Points on a hilly landscape, in no order, each with its height.
From any point a ball rolls to the lowest of the 4 points nearest to it. It stops when none of these is lower. Distance is the straight distance between rows; heights are no part of it.
<119>: [162 151 121 126  87 128 109 125]  h=3.59
<635>: [ 98 132 125 144 175 148 150 165]  h=5.57
<614>: [108 120 110 136 147 131  98 108]  h=1.86
<487>: [108 122 134 140 185 151 165 170]  h=5.79
<216>: [114 162 106 173 108 134 132 193]  h=4.10
<261>: [176 173 149 115  66 131 143 145]  h=3.26
<566>: [171 146 159  97  77 115 131  98]  h=7.51
<328>: [101 159 108 177 124 137 143 197]  h=3.60
<581>: [ 95 144 125 173 152 136 171 205]  h=6.67
<331>: [163 134 133 115  87 117 106 100]  h=5.43
<421>: [133  84 132  85  76  78 110  61]  h=6.69
<303>: [ 97  86 135 117 197 127 139 103]  h=5.97
<170>: [109 141 109 148 147 146 114 147]  h=3.03
<468>: [123 135 108 140 130 137 100 126]  h=3.58
<473>: [159 117 145  97  80  98 116  75]  h=8.24
<364>: [104 119 131 133 187 149 150 148]  h=5.26
<682>: [120 105 110 123 117 110  88  81]  h=3.75
<264>: [140 110 118 113  99 106  94  79]  h=3.95
<632>: [116 101 138 122 198 147 164 147]  h=6.31
<505>: [101  98 110 127 141 114  93  85]  h=4.37
<67>: [107  83 106 111 110  90  91  70]  h=3.16
<361>: [176 156 156 103  73 124 132 114]  h=6.99
<653>: [162 158 184  91  77 119 146  91]  h=7.87
<741>: [126 121 108 130 122 123  90  98]  h=3.37
<553>: [125 154 105 155 113 140 115 163]  h=3.21
<6>: [175 159 144 117  77 126 125 126]  h=6.30
<181>: [124 149 106 149 119 143 110 155]  h=2.68
<133>: [142  95 134  89  80  85 108  64]  h=7.75
<764>: [161 126 137 103  83 106 108  86]  h=1.95
<309>: [158 181 193  94  75 128 157 114]  h=8.63
<507>: [122  75 143 112 207 136 163 122]  h=5.94
<424>: [ 94  83 104 117 130  99  90  72]  h=5.39
<659>: [102 140 123 155 163 148 156 184]  h=5.90
<496>: [118 131 110 138 134 135  99 120]  h=5.06
<444>: [102 147 113 159 151 147 141 178]  h=4.09
<693>: [120  77 114  96  88  78  97  64]  h=5.45
<508>: [131 142 107 139 116 136  99 129]  h=3.02
<317>: [100 132 115 142 163 145 120 138]  h=3.62
<344>: [137 130 111 129 111 127  95 110]  h=2.51
<799>: [108  82 142 113 205 134 152 114]  h=5.93
<808>: [118 109 136 128 194 151 170 157]  h=5.92
<702>: [142 123 116 122 105 119  93  96]  h=3.51
<679>: [118  92 111 111 105  95  90  71]  h=4.89
<14>: [166 165 180  93  76 122 150 106]  h=8.08
<746>: [ 93 102 115 129 168 127 108  98]  h=5.70
<486>: [151 104 144  91  78  92 116  68]  h=7.81
<410>: [ 96 158 119 186 134 128 166 212]  h=4.74
<73>: [172 169 179  96  70 127 149 115]  h=8.93
<640>: [168 169 122 138  70 130 129 164]  h=6.91
<180>: [107 144 111 151 147 146 119 155]  h=3.07
<367>: [114 160 105 167 118 140 128 182]  h=4.24
<244>: [178 168 158 108  70 129 139 131]  h=8.78
<636>: [135 168 105 162  90 133 123 183]  h=4.25
<454>: [164 141 176  89  77 111 137  86]  h=7.80
<269>: [ 98 147 118 164 153 144 150 187]  h=5.48
<476>: [158 143 119 122  93 128 104 113]  h=3.48
<625>: [167 136 156  96  78 110 128  87]  h=8.03
<556>: [139  67 143 112 206 140 171 132]  h=5.98
<147>: [ 99 107 128 128 190 141 138 124]  h=5.44
<121>: [144  72 141 113 204 145 175 143]  h=6.01
<684>: [171 165 132 126  71 130 127 146]  h=5.85
<283>: [109  92 136 119 202 139 151 119]  h=5.89
<801>: [133  88 141 118 201 148 174 148]  h=6.09
<532>: [132 145 107 144 117 138 103 138]  h=2.92
<460>: [107 109 109 128 135 121  92  93]  h=3.93
<660>: [ 88  90 129 119 193 126 131 100]  h=6.04
<55>: [100 156 114 169 135 141 143 194]  h=2.80
<479>: [ 93 152 121 179 143 135 164 207]  h=5.20
<501>: [100 118 115 137 170 140 117 121]  h=2.03
<402>: [112 117 137 140 183 149 176 181]  h=6.72
<612>: [100 123 123 137 179 145 131 136]  h=4.55
<455>: [153 161 113 145  85 136 113 155]  h=6.46

Call two points neighbours if one is among the 4 nearest of the other. Go from one point of each pair to the other, from neighbour to neighbour, staying as low as possible. Name the highest point that can't be avoided.
<344> and <55> | <444>
<261> and <501> | <684>
<344> and <764> | <264>
<344> and <181> | <508>
<614> and <67> | <682>

For each start below, name the point where the ball stops.
<133> | <67>
<454> | <261>
<653> | <261>
<119> | <344>
